A landscape with many peaks, sampled at points; each row gives a point and its height.
A climber steps from a point to the highest of its 6 nearest points, and stops where none of them is higher. Distance is the straight distance between rows; heights are no part of it.
bikuz (h 508): [101 136 112 156 131 120  89 117 114 116 101  91 151  86 146 120 157 128
 151 111 176 166 144 162]
Pezak (h 568): [133 121 127 122 147 117 125 135  95 139 148 154 147 127  49 150 192 150
 175 170 124 193 116  86]
zal (h 305): [ 97 135  17 122 128 120  64 128 143 111 107 125 118  53 204  89  82 173
 103 106 170 100  82 191]
fuzu (h 838): [ 98  60 115 169 138 127 147 127 102 252 131 104  87 123 111 121 111 165
 107 174  83 114 162  76]
kigos (h 661): [117 156 129 120  91 131 170 123 134 154 117 146  67 148 205 117  41 129
  67 117 106  66 106 124]
balu (h 572): [143 151 167 108 144 121  95 142 102  55 147 145 155 105  98 150 147 158
 166 126 156 203 134 144]
vomon (h 635): [156 149 152  97 128 145 149 132 147  96 137 173 128 152 102 165 119 138
 135 134 109 134  96 107]
Fike (h 633): [ 92  93  95 145 179 129 120 147  97 219 132 147 102 114  92 172 157 145
 150 159 116 151 130 119]
kosod (h 273): [124 104 133 147 126 112 137 117 109 189 111 113 124 136  93 128 140 112
 137 148 113 129 149  99]
Rilus (h 235): [168 139 174 129 111 123 173 125 138 147 126  97 169 159 108  96 145  67
 150 124 119 110 154 120]
Dapav (h 610): [111 129 102 140  98 108 133 113 122 162 104 100 117 126 159  88 105 115
 100 109 133 110 146 119]
damab (h 736): [145 159 181  94 129 147 115 140 147  16 157 172 132 128 124 156 122 155
 127 106 142 144 130 131]
Pak (h 550): [108 122 171 113 158 112  91 146  84 112 134 124 165 102  76 147 193 139
 187 160 144 209 123 141]
Zaniv (h 510): [207 113 172 131 109  94 176 130 145 134 149  97 186 155  34 101 193  77
 182 177 101 131 152 113]
buli (h 647): [ 84 100  83 148 181 158 101 141  91 215 136 149  93  89 126 163 154 165
 147 163 116 161 114 140]
sepev (h 737): [144 158 179  95 140 155  94 137 144   6 161 188 146 132 133 169 106 174
 124  97 138 140 105 144]
bonin (h 584): [ 97 126  79 145 135 118  82 113  97 154 115 101 116  88 158 111 148 136
 130 117 149 157 144 147]
gat (h 581): [187 143 200 118 117 130 169 145 181  87 140 119 180 165 110 113 148  78
 117 149 113 112 143 143]
Raz (h 650): [145 155 177 104 124 134 186 144 160 150 118 147 104 168 159 131  90 108
  80 141  85  79 109 124]
muv (h 157): [121  79 140 186 135 109 143 123  99 219 129 102 132 147  96 120 148 102
 146 153  97 115 165  81]
bidap (h 604): [137 134 131 143  94 118 180 136 144 140 117  78 136 149 194  52  93  89
  79 106 137  69 153 132]
palap (h 621): [176 151 141  95 131 125 166 147 191  94 146 176 126 165  80 157 137 134
 141 167 112 152 104  97]
zunam (h 499): [185 130 208 134 117 121 150 128 160  93 136  96 194 154 104  94 155  75
 153 132 114 119 171 133]
piza (h 392): [171 122 171 133 112 112 167 124 150 146 126 112 167 149  72 116 169  71
 170 158 119 118 145 105]
guma (h 595): [133 127 124  97 178 111 122 147 106  96 166 161 135 105  75 182 178 184
 174 189 126 219  97 116]
muma (h 671): [103 111  73 134 135 136 105 121 108 162 104 141  80 104 160 142 115 152
 106 127 140 114 103 138]
Gib (h 655): [ 82 115  53 137 136 131  99 119 111 163 112 113 106  79 167 125 108 160
 101 126 153 115 114 146]
Bopi (h 582): [ 83 123 106 148 152 139  69 127  94 142 121 104 147  85 129 104 186 145
 168 147 147 178 144 162]
depi (h 529): [120 103 114 109 184 123 133 146  86 165 155 159 112 111  62 172 177 145
 157 171 110 194 111  96]
nofe (h 536): [202 137 176 118 128 106 188 130 169 117 139 125 173 163  50 130 176  99
 169 182 108 143 137 117]
zabo (h 454): [175 107 168 154 119 101 148 119 124 152 132  84 180 161  79  82 174  80
 175 137 117 126 161  99]
fitad (h 470): [174 150 168 118 125 116 174 151 164 138 126 140 157 176  87 138 149  91
 130 172 106 112 117 111]
lumu (h 630): [137 158 150  96 128 138 154 126 149 106 129 170 103 170 140 161  94 120
 111 122 107 102  92 117]
Bevi (h 523): [104 127  63 131  87 123 127 111 144  99 102  87 121 112 203  72  68 127
  77  88 158 101 129 154]
dovov (h 810): [130 132 123 150  79 116 152 109 130 155 106  87 133 132 163  85  93  96
  98 106 129  99 157 129]
lelog (h 139): [156 116 167 139 124 102 174 126 143 184 130 130 143 163  93 122 135  96
 142 173 102 122 127 102]
tonar (h 166): [118  53 111 196 120  93 165 110 106 235 119  84 120 121 118  50 134 131
 135 156 100  91 190  98]
Muz (h 429): [156 150 160 120 115 134 152 125 143 133 120 105 145 153 141 124 125  83
 126 117 115 107 146 114]
zodal (h 667): [187 141 164  94 135 127 199 163 206  96 140 160 140 176  98 152 128 116
  97 183  83 119 112 141]
pagiv (h 771): [172 156 195 110 131 139 140 140 191  41 159 153 158 151  99 136 140 122
 137 135 129 116 136 133]
mudep (h 552): [147 143 171 113 121 130 111 137 129  56 141 131 154 128  92 144 156 134
 162 101 140 150 129 113]
deg (h 616): [142 135 140 101 149 116 127 146 149  84 154 176 146 134  62 170 152 147
 161 149 126 178  98 105]
petuv (h 680): [109 141 124 110 152 133 100 119  94 117 118 164 126 112 122 178 151 153
 150 129 130 178  99 153]
sapuv (h 675): [130 144 142 117  98 130 171 134 136 162 104 122  96 153 169 102  79  94
  79 114 117  68 132 125]
Far (h 456): [101  79  76 177 133 106 108 110 101 165 126  79 150 102 109  92 170 115
 156 129 135 150 172 134]
Turo (h 574): [179 146 200 123 130 140 166 147 169  73 134  87 180 159 142 100 133  72
 107 105 128  88 166 159]
meke (h 603): [ 78  95  64 164 130 122  91 133 102 167 118  88 139  72 137 107 147 122
 139 138 153 139 148 162]
vobes (h 763): [ 70  91  59 167 140 137  92 123 118 207 110 111 134  67 138 103 143 153
 149 151 143 132 158 151]
rimit (h 631): [101 144  77 121 122 141 113 105 120 111 108 145  90 106 170 157  93 164
  90 109 134 117  89 163]
tez (h 570): [104 132  88 135 101 119 114 122 125 130  94  95 120 103 173  96 107 122
 103  85 149 114 139 147]
Firiz (h 723): [125 145 128  98 135 167 107 126 127  66 135 164 111 139 162 167  94 154
 118  87 117 109 107 151]
Dakeb (h 659): [109 130 101 130 106 130 152 107 119 175 113 158  55 130 199 131  50 141
  63 123 120  79  95 117]
tal (h 699): [108 134 106 113 141 132 107 119 107 146 116 141 106 130 134 162 119 151
 124 123 137 128 107 126]
fev (h 734): [156 149 170 102 115 159 168 142 179  95 127 134 148 169 165 119  98  85
  72 106 106  69 140 156]
bup (h 347): [159 125 160 129 129  99 155 124 130 173 135 119 159 160  70 131 170  96
 151 165 104 129 130  93]
ren (h 765): [114 126 117 162 104 113 146 118 116 180 108  83 122 132 127  99 120  98
 121 127 125 112 162 102]
Rofe (h 533): [ 93 112 131 133 150 131  67 130  68 149 129 120 153  98  89 136 193 130
 183 157 138 196 135 137]
bifup (h 578): [ 86 103  86 171 153 139  71 120  89 158 125 100 156  91 122 103 192 135
 187 137 149 185 157 176]
vomi (h 727): [132 159 165 109 145 156  73 132 138  14 137 157 144 115 154 150 119 146
 122  70 153 137 134 162]
vuti (h 397): [147 142 171 116 132 133 110 127 117  88 133 102 169 129 107 122 159 110
 160 115 142 146 150 119]
bifoz (h 626): [109 109 117 130 148 130 116 137  96 181 143 147 122 132  90 181 158 134
 142 154 121 159 121 101]
tob (h 370): [149 126 168 145 116 114 104 131 104  99 122  98 171 117  93 121 178 110
 169 105 156 159 153 106]
zunu (h 719): [129 146 146  93 151 147  98 129  94  87 136 160 130 106 105 169 146 166
 142 130 134 173  96 131]
rupa (h 591): [153 150 163 104 130 148 196 143 185 135 124 173  97 180 190 149  67 108
  73 133  83  66  90 141]
mivef (h 826): [144 143 148 133 104 129 182 128 141 161 117  85 118 148 140  85 106  80
  94 123 109  72 134 126]
tud (h 673): [118 146  94 107 143 150  93 120 120  89 112 164  98 107 173 168 106 163
 111  83 139 131  85 165]
zer (h 602): [ 87 127  53 125 141 156 100 115 121 161 125 169  69  83 177 142  99 183
 102 130 146 128  82 174]
famos (h 494): [ 87 105  51 149 110 126 103 135 133 143 107  76 138  72 166  77 108 139
 114 123 177 111 123 156]
goti (h 500): [209 128 198 137 107 113 163 123 150 125 136  99 184 163  70  98 173  65
 173 158  93 124 141 108]
rop (h 751): [169 136 146 107 136 103 151 142 158 125 164 154 139 151  57 149 163 124
 165 163 113 156 110  92]
mul (h 636): [149 151 141  86 143 145 121 123 162  31 163 215 102 149 137 176  95 167
 120 108 112 129  73 135]
zufa (h 806): [172 152 203 108 134 149 155 145 203  51 160 161 135 181 130 132 111 103
  97 136 119  88 126 157]
faf (h 807): [100 110  82 147 114 121 100 111 124 110 107  75 134 112 159  86 122 124
 122  92 156 128 135 141]
komir (h 791): [ 60  80  70 172 160 171 105 145 103 224 132 121 117  74 125 103 146 166
 157 175 132 155 153 168]
vem (h 663): [112 132 136 141 114 121 181 127 137 188 101 128  65 140 176 104  74 121
  79 145 103  74 122 101]
suk (h 629): [ 77 123  87 132 161 139  80 133  85 169 132 129 108 100 139 137 144 154
 144 145 146 159 123 158]
timeb (h 676): [128 154 144 112 123 147  89 128 136  67 128 151 134 127 135 156 111 147
 129  86 135 138 128 139]
megu (h 577): [140 151 147 114 112 137 160 130 122 149 123 120 118 148 127 119 108 105
 107 120 108  95 133 116]
fova (h 741): [148 165 197 111 123 149 109 128 170  14 158 133 146 155 155 120 109 115
 113  76 145 102 158 153]
Guzup (h 760): [149 145 154 106 131 148 122 128 144  55 137 156 151 144 102 154 124 142
 141 114 140 140 120 109]
votev (h 660): [109 131 108 130 112 127 150 107 122 154 106 138  82 144 157 128  85 121
  94 114 118  83 120 114]
mefi (h 579): [133 146 175 128 138 118  93 141 104  31 136 130 157 100 103 125 148 150
 181 105 180 189 156 140]
Kiku (h 766): [169 150 192  94 134 134 182 160 184  80 139 141 140 183 146 130 102  98
  65 128 109  80 119 162]
togiv (h 507): [125 104 128 130 140 118 141 120 118 202 126 141 110 143  84 157 141 122
 143 152 113 119 140  96]
losik (h 640): [126 139 119 105 115 145 131 112 131 117 116 162  82 136 186 152  81 137
  83  85 122 115 104 131]
Gomub (h 589): [149 140 130 108 142 104 140 141 119  87 138 166 147 136  62 168 171 155
 175 166 121 195  92 101]
mib (h 597): [185 145 170 108 115 123 175 146 179 105 137 154 157 158  67 145 149 100
 148 158 113 121 114 103]
bam (h 485): [ 95  79  54 157 126 116 115 119 124 171 110  86 128  84 161  85 119 135
 117 125 142 115 143 140]
Segib (h 599): [120 158 123 111 106 157  92 122 133  75 123 123 125 130 163 122 104 135
 103  80 140 115 145 139]
Fumi (h 521): [150 160 167 112 111 150 112 124 151  57 131 122 146 145 133 127 127 117
 143  95 148 132 146 120]
gefu (h 375): [ 97 123  40 139 113 116  87 123 143 114 102  95 127  82 188  90  99 154
 103 106 161  99 100 171]
Kuge (h 613): [115 127 136 108 150 115 114 143  90 112 149 149 143 109  73 163 181 156
 165 162 142 191 117 112]
lapi (h 645): [151 154 154  90 127 151 137 141 178  97 148 175 110 177 150 168  87 123
  92 105 105  95  97 137]
tobaz (h 674): [125 145 121 101 125 156 118 104 122 100 123 160 107 136 156 173  82 145
  98 101 127 104  88 129]
fiz (h 576): [121 110 123 129 145 116 124 120  82 157 122 124 138 126  90 166 175 128
 166 146 122 151 121 100]
valik (h 614): [144 134 113  97 160 126 135 142 128 121 136 158 114 139  71 169 150 144
 142 142 113 159  84  90]
geg (h 638): [ 87 142  74 125 139 129  81 131  99 150 113 158  82  99 168 162 126 157
 124 131 144 147  99 167]
Zigir (h 696): [157 160 186 109 112 165 133 131 178  59 148 127 144 171 164 118  92  90
  90  88 121  82 151 149]
faku (h 535): [106 112  51 127  99 105 124 123 149 123 107  96 116 102 197  81  53 142
  68  99 162  91 102 154]
riro (h 406): [101 138  80 116 107 142  70 117 132  55 102 127 127  91 204 116  92 172
 110  90 167 131 115 192]
ruz (h 569): [135 128 129 115 143 123 127 141 118 133 139 143 130 134  74 165 168 126
 162 156 131 173 116  98]
Vob (h 271): [113  83  92 163  91  96 154 112 132 195 118  67 134 120 157  48 112 105
 122 106 138 109 167 110]
lela (h 648): [ 76  97  53 162 143 125 100 132 122 193 117 108  86  84 149 118 112 160
 112 150 135 118 123 133]
rubu (h 652): [129 130 121  93 151 134 133 137 124 121 143 172 111 143  98 187 137 144
 136 143 123 159  91 101]
Nol (h 431): [134 138 163 131 131 122  91 135 101  71 132 113 176 109 105 136 175 132
 176 134 156 195 143 128]
bufet (h 612): [ 74  81  78 155 140 129 130 130 101 216 118 123  92  82 132 127 132 160
 114 153 125 131 146 121]
puvul (h 567): [ 97  84  81 178 131 111 100 133  89 188 109  95 130 104 121 115 152 131
 141 134 137 140 165 126]
vil (h 339): [114  96 106 169 119 102 115 102 103 162 121  78 153 113 116  86 155 104
 149 100 127 143 175 125]
Rusuz (h 668): [174 155 175  89 120 124 197 150 178 123 135 166 126 178 129 140  93 104
  89 146  90  80 111 137]
Zela (h 651): [120 141 108  92 124 152 108 112 128  88 135 192  82 142 177 185  71 155
  88 100 122 118  85 156]
vul (h 594): [ 73 119  49 136 132 122  70 123 132 154 114 124 115  67 189 115 113 153
 114 135 164 127 102 177]
ferus (h 542): [108 114  98 142 116 119 121 106 100 148 105 104 121 109 142 111 113 124
 122 107 143 127 150 123]
Fina (h 100): [132 114 155 155 125 101 175 132 133 199 107 121 116 149 113 111 120 102
 128 157  94  95 135  84]
goge (h 644): [ 74  88  81 153 166 142 108 119 106 215 126 132  70  93 134 157 128 165
 122 157 122 138 119 131]
Fad (h 653): [102 117 121 122 165 125  88 129  86 158 128 140 119 111 113 164 160 149
 153 138 136 168 110 126]
Luza (h 483): [150 118 157 128 134 104 147 125 112 123 148 140 165 144  38 136 196 124
 188 168 113 180 124  86]
Vovo (h 665): [113 154 112 127 112 135 168 109 141 144 103 147  76 137 187 113  65 123
  80  99 120  75 117 127]
situz (h 144): [109  78 106 193 119 101 146 112  93 210 119  68 139 120 114  61 146 111
 136 128 112 121 175 108]
vege (h 541): [166 132 146 123 129 127 136 124 139 126 136 140 143 145  76 153 153 127
 156 143 123 149 108  92]
Lel (h 749): [125 136 119 106 135 135 132 126 119 128 130 153  97 141 128 175 110 143
 102 123 127 125  98 122]
badof (h 623): [120 134  76 125  71 127 148 130 137 127 106 101  88 130 209  73  36 134
  59  97 144  57 105 134]
rozem (h 409): [115 110 117 146 127 116 108 113  93 150 114  92 145 105 119 109 157 107
 150 104 135 138 161 137]
tonu (h 511): [102  99 109 150 129 107 148 120  97 208 118 123  88 126 132 116  91 125
 108 150 109 103 157  89]
fopid (h 588): [ 67 114  34 154 125 108  88 141 134 155 114 102 124  61 167  90 128 148
 114 134 157 126 126 174]
vam (h 596): [114 114 115 152 100 119 168 120 132 176 111  92 110 137 175  73  88 105
  92 127 122  84 162  97]
zet (h 639): [136 162 161 116 102 144 114 122 154  38 136 115 148 152 179 115  95 123
 104  67 135  96 156 152]
rula (h 611): [127 149  98 117 111 145 109 119 132  91 110 128  99 113 187 134  76 137
  71  74 133 101 117 150]
Ramuv (h 31): [156  90 159 151 137  93 189 141 150 215 135 132 128 158  64 130 147 101
 148 191  91 121 115  73]
Tor (h 634): [152 146 154 100 138 144 140 129 162  75 150 193 111 158 151 173  91 145
  98  98 111 106  89 137]
dol (h 42): [163 114 163 139 136  99 200 145 159 194 135 147 137 171  86 148 142 100
 132 182  90 121 106  82]
tafo (h 497): [155 141 154 132 110 136 139 113 148 110 126  85 154 146 144  88 123  86
 125 100 134 104 157 121]
ges (h 421): [163 111 170 154 113 106 127 124 104 110 139  86 178 138  67 108 198  87
 197 125 126 154 151  83]
lus (h 649): [110 143  79 126  90 139 126 118 145 114 119 123  90 120 186 109  65 137
  76  95 136  92 123 147]
zubiz (h 607): [145 151 168 109 120 131 120 132 147  89 138 140 144 151 108 150 130 118
 147 124 123 134 122 110]
nes (h 307): [107  80  86 170 101  99 142 116 117 218 102  80 109 111 139  66 105 130
 108 130 137  96 176 105]
Beva (h 158): [100  50  75 188 107 103 138 124 121 222 121  73 134  99 120  55 118 151
 124 147 125 101 190 109]
Fime (h 586): [159 144 191 117 111 146 124 131 147  40 146 103 166 137 120 114 138 108
 142  95 143 141 164 138]
fepa (h 693): [137 153 187 113 127 140  99 144 127   6 148 133 157 111 117 142 129 135
 158  83 159 154 145 144]
tiku (h 716): [147 152 154  99 139 156 122 149 162  25 170 191 138 146 118 176 110 167
 128 113 125 138  92 136]
dom (h 514): [132 110 150 123 154 103 105 128  88 115 148 125 163 109  71 143 186 140
 186 155 135 197 118 103]
Tuli (h 669): [142 146 148  94 156 137 132 153 147  21 183 191 134 126  92 174 130 182
 148 129 130 181  90 123]
remat (h 617): [140 156 126 101 111 162 142 110 141 105 130 154  87 154 183 141  69 124
  91  98 107  76 109 140]
Modu (h 757): [126 157 151  93 123 167  99 125 140  32 144 179 123 131 168 163 109 164
 111  81 137 143 105 155]
Tepat (h 493): [160 141 142 119 131 119 172 142 149 138 142 150 129 157  87 165 124 120
 121 161 102 121 104  90]
pibi (h 703): [139 155 131 121  92 154 139 120 156  95 118 109 122 153 168 114  83  99
  82 114 125  78 149 154]
ragi (h 486): [184 105 159 123 125 100 159 128 145 146 144 124 170 157  46 126 188 100
 180 172 104 139 123  87]
Vigob (h 750): [159 150 178  82 118 141 158 143 192  71 147 183 120 182 131 161  89 123
  92 131 104  91 103 148]
pupo (h 609): [120 133  92 141  90 115 141 119 144 127 107  92 110 130 182  71  79 115
  92  89 138 105 135 126]
lebov (h 606): [125 140 119 135  79 134 184 132 165 135 118  88 116 143 214  51  61 107
  56  98 136  57 127 138]
kuv (h 522): [ 98 105 138 147 159 127  64 133  73 135 129 108 160  95  96 124 197 145
 193 142 147 203 150 151]
bet (h 632): [ 77 111 104 133 161 133 110 130  79 195 136 119 128  92  98 144 173 143
 148 150 125 159 142 141]
duga (h 540): [ 97 128  90 122 122 143  84 110  93 109 113 121 114  97 177 130 122 151
 111 102 159 139 123 159]
poga (h 555): [184 147 188 113 119 124 150 139 159  91 145 124 174 153  89 119 159  99
 146 135 112 123 149 109]
Rizag (h 492): [185 117 146 126 137  92 201 132 173 153 137 149 151 161  29 131 182 117
 174 199  93 159 116 102]
tefa (h 571): [ 93  64  92 169 141 124 132 134 102 231 123 114 112 103 111 124 134 154
 127 157  96 120 166 105]
zif (h 605): [141 147 148 106 129 122 121 123 128  99 137 144 134 128  87 161 152 132
 150 131 133 153 112 106]
gamed (h 608): [ 96 141 105 100 148 144 103 118 100 111 137 179  88 120 163 172 122 161
 120 119 136 149  76 160]
pudut (h 601): [167 149 187 127 116 144 153 140 175  66 134  94 153 167 178  84 114  66
  89  88 127  78 159 172]
seda (h 394): [154 101 157 134 119 112 111 121 109 139 130 110 172 147  62 130 185  97
 187 147 120 151 135  87]
puvop (h 585): [117 135  57  97 107 140 100 110 123  90 112 148  97 103 198 117  72 168
  80  95 156  85 103 171]
Vud (h 320): [117  77 129 165 136 120 161 122 104 229 122 109 110 123 111 113 128 118
 130 168  85 108 163  85]
Bunab (h 823): [160 162 180  94 126 148 131 146 186  27 162 172 139 168 129 142 114 129
 110 111 127 100 128 146]
peb (h 272): [162 137 168 113 115 118 184 134 142 149 122 125 142 170 105 130 128  91
 128 153 112 108 115  96]
toru (h 556): [138 151 157 124 115 137 105 117 131  76 116 119 146 132 141 124 120 122
 127  95 142 132 147 124]
kupag (h 592): [140 105 125 127 146 101 143 143 118 156 146 155 137 148  42 168 175 137
 157 169 116 156 109  80]
fevo (h 624): [ 85 111  79 144 148 128  89 126  82 178 118 127 104  89 138 142 145 152
 127 147 128 144 130 156]
ruvef (h 430): [117 114  95 152 122 113 111 105 106 154 113  74 147 116 141  86 133 106
 128 111 136 121 154 125]
Zak (h 495): [119 134 131 139 116 134 100 115 111 102 109  95 140 119 139 112 129 121
 145 103 142 143 148 122]
duta (h 455): [190 137 182 119 120 122 141 125 149  87 142 119 185 138  58 111 177  99
 172 142 132 142 151 110]
nuve (h 253): [144 140 167 126 120 116 126 114 129 132 123 109 155 149  99 117 154 102
 149 120 131 128 146 100]
vefe (h 625): [ 67 112  54 153 171 140  88 133 113 195 122 142  90  76 167 115 116 159
 135 166 141 139 109 164]
katob (h 664): [162 158 184 113 117 140 143 147 165  81 140 112 151 160 133 104 124  79
 108 117 118  86 146 143]
lunud (h 534): [121 119 143 133 136 117 167 136 130 197 126 144  83 139 120 140 112 120
 106 140  94 105 115  84]
Gim (h 618): [149 154 141  98 155 125 137 146 122  52 173 200 123 118  88 167 159 173
 168 157 126 227  82 110]
zun (h 656): [145 158 153 112 120 148 149 128 155 118 133 129 110 157 146 144  97 101
  95 115 113  91 107 119]
Gisu (h 530): [116 154 117 120 104 141 109 124 119  85 109 103 138 116 144 117 122 132
 122  78 148 134 139 147]
Rab (h 590): [103 133 103 134 143 136  70 115  87 124 112 114 115  91 148 138 151 154
 150 112 157 160 113 173]
Gitu (h 764): [193 151 185  99 126 127 186 163 217  53 162 171 124 189 100 138 126 108
  93 154  99 106 126 163]
tato (h 627): [ 91 106  82 155 117 112 126 122 100 183 109 113 100 106 147 118 105 133
  99 127 128 111 134 109]
Gabu (h 726): [129 157 137  99 141 145  98 120 117  38 158 192 128 135 150 195 107 180
 134 102 138 152  80 151]
gopu (h 600): [164 156 178 120 114 150 145 125 161  86 125  93 164 162 157 101 106  75
 104  96 127  97 159 140]
Pil (h 641): [113 127 114 124 143 124 124 122 118 164 127 134 104 141  94 165 130 136
 135 142 117 140 101 101]
sovu (h 643): [ 73 107  78 170 148 142  86 123 105 178 126 112 140  78 121  99 162 150
 163 160 148 171 152 162]
viv (h 477): [123 129 136 143 144 121  72 122  93 106 114  97 170  91 126 115 187 132
 175 112 161 173 148 132]
sife (h 704): [162 155 168 118 118 141 178 145 163 127 120 136 116 162 164 108  84  98
  84 125 110  67 130 151]
dul (h 553): [ 75  57  44 187 139 126  99 129 119 205 119  80 151  74 138  77 151 152
 136 162 133 143 158 151]
tef (h 471): [104  94 114 157 146 115 121 122  85 187 119 108 140 120  95 133 165 108
 155 155 130 130 166 111]
tuziv (h 587): [173 161 219 112 129 148 147 150 187  42 158 111 159 179 153  99 118  75
  85  96 131  76 153 170]
saliz (h 803): [141 160 159  88 142 136 107 135 129  63 147 173 136 134 116 173 132 159
 150 112 145 151 107 122]
Vimi (h 724): [121 168 133 105 131 151  81 110 109  46 125 158 125 108 172 153 118 156
 126  82 155 147 115 172]
Lino (h 628): [101 111 104 122 148 130 106 128  96 154 119 122 119 111 109 143 161 139
 145 132 139 156 140 130]
Mafov (h 537): [144 152 172 127 135 117 198 149 147 184 123 146 101 161 134 139 106  99
 103 157  97  78 115 107]
padeb (h 646): [133 154 163 117 138 139  85 139 111  40 133 126 154 109 135 136 134 149
 158  86 159 177 134 157]
Reko (h 697): [135 148 134  81 166 126 105 146 116  75 144 180 122 122 107 187 143 170
 154 132 134 190  75 129]
moba (h 657): [ 53 103  33 176 142 151  88 141 128 206 127 118 127  68 146  89 138 156
 153 154 146 135 125 157]
zesut (h 598): [113 131 107 146 119 124 131 120 107 170 119 122 101 136 127 143 111 122
 109 114 134 107 141 103]
biput (h 223): [161 137 163 134 104 119 163 115 133 156 124  99 144 159 128 102 136  79
 118 131 100 106 147 120]
legu (h 738): [136 155 169 106 139 164  95 138 146   6 151 167 127 138 151 156 110 141
 122  79 149 121 112 154]
ginov (h 501): [ 90 116  58 149 132 114  82 118 119 134 113  91 134  72 160 102 142 136
 130 119 165 139 140 174]
zaz (h 637): [116 145 101 118  96 142 120 116 146  98 110 110 125 119 174 106  90 124
 100  93 135  91 131 136]
gutag (h 443): [128 131 151 123 131 128 101 127  92 106 127 116 161 111 103 148 172 142
 183 126 147 189 133 113]
Miki (h 662): [ 88 108  88 149 134 135 123 123 107 199 107 139  73 107 150 134  99 150
  90 138 122 109 124 118]
zasel (h 622): [115 157 142 124 132 137  83 126  96  77 123 126 147 103 144 159 149 147
 147 105 155 170 123 143]
Nanol (h 729): [181 159 162  90 119 137 162 135 186  74 157 182 131 177 109 154 110 135
 123 149 118 116  95 129]
mudo (h 593): [124 153 151 125 128 133  84 130 116  45 115 112 148 106 146 137 134 138
 140  79 157 146 147 148]
mito (h 642): [ 79  79  96 162 155 136 123 122  95 225 117 129  76 107 118 149 128 161
 117 159 113 128 137 114]
mamos (h 658): [114 143  89 117 117 139 130 118 115 145 115 143  74 119 185 141  77 153
  89 114 128  92  91 136]
Nanep (h 654): [171 161 149  91 139 132 153 140 175  43 153 193 142 159  85 153 134 165
 137 143 112 147 101 116]
kor (h 670): [ 57 103  56 157 169 162 106 133 101 242 143 150  77  70 152 132 138 179
 151 174 121 145 130 157]
vizit (h 315): [141  95 143 155 111 101 144 134 110 177 137  93 148 147  86  99 155  85
 173 134 114 126 166  96]
Fifed (h 428): [ 97  98  73 159 108 106 139 117 129 169 101 104 104  98 173  83  78 126
  77 117 135  83 136 131]
sonu (h 439): [106  91  90 157 120 119 141 114 105 206 111  86 115 112 139  97 113 126
 124 134 125 118 153 108]
muza (h 672): [131 136 115  89 164 127 103 155 109 121 134 165 121 113  97 177 160 153
 148 153 131 188  87 122]
kimo (h 620): [109 110 112 153 125 115 164 115 114 202 119 121  70 141 140 127  95 121
  89 149 113 101 130  85]
dap (h 682): [106 118 101 129 140 127 150 111 110 173 125 142  75 134 128 159  91 127
 108 133 124 108 112 103]
fopuv (h 743): [142 141 174 107 136 117 120 131 107  81 148 137 159 130  68 162 174 155
 191 160 138 195 106 102]
meba (h 554): [111 133  68 114 133 143  98  98 112 135 114 201  62  99 213 136  67 170
  84  98 144  97  74 185]
sivub (h 475): [121 109 136 142 144 122  97 110  89 144 130 106 144 120  84 130 185 119
 170 126 136 172 138 115]
malut (h 619): [120 115 129 152 102 119 176 121 128 204 108 106  84 152 172  82  82 110
  79 146 101  81 131  91]
ses (h 92): [123 122 142 149 104 104 155 119 120 198 111 105 130 141 122  98 125  96
 129 133 111  98 161  98]
neb (h 735): [185 154 175 108 129 133 169 141 194  94 137 149 146 178 117 133 116  99
 100 131 109 100 109 141]
pura (h 491): [105  88  76 153  96 102 130 123 128 162 113  76 128 116 162  70  93 121
  98 107 148 103 149 115]
Ledeb (h 615): [127 140 112 130 130 133  88 126  99 121 112 124 134 118 129 148 147 135
 138 111 139 143 127 130]
vas (h 261): [136 106 120 177 111 110 141 116 108 159 124  68 143 140 121  80 141  91
 140 106 130 125 167 125]
Fava (h 423): [156  98 150 152 121  97 112 115  87 151 139  77 179 131  79 101 196  84
 195 116 116 142 166 109]

For each start below, name the point where the climber stops.
bikuz -> saliz
bup -> rop
zal -> Lel
Fava -> saliz
tef -> saliz
seda -> rop
gefu -> Lel
Rilus -> Bunab
fiz -> saliz
fopid -> Lel
tob -> komir
Zigir -> Bunab
katob -> Bunab
piza -> rop

Call two points neighbours if one is among the 6 nearest of the other. Go from one point of each pair to the other, from neighbour to neighbour, staying as high as possible. Name the lowest point that can't be avoided.
Modu, mivef -> sapuv
fopuv, faf -> tez
rop, komir -> palap
fuzu, saliz -> mito
Modu, Bunab -> legu
Bunab, saliz -> Guzup
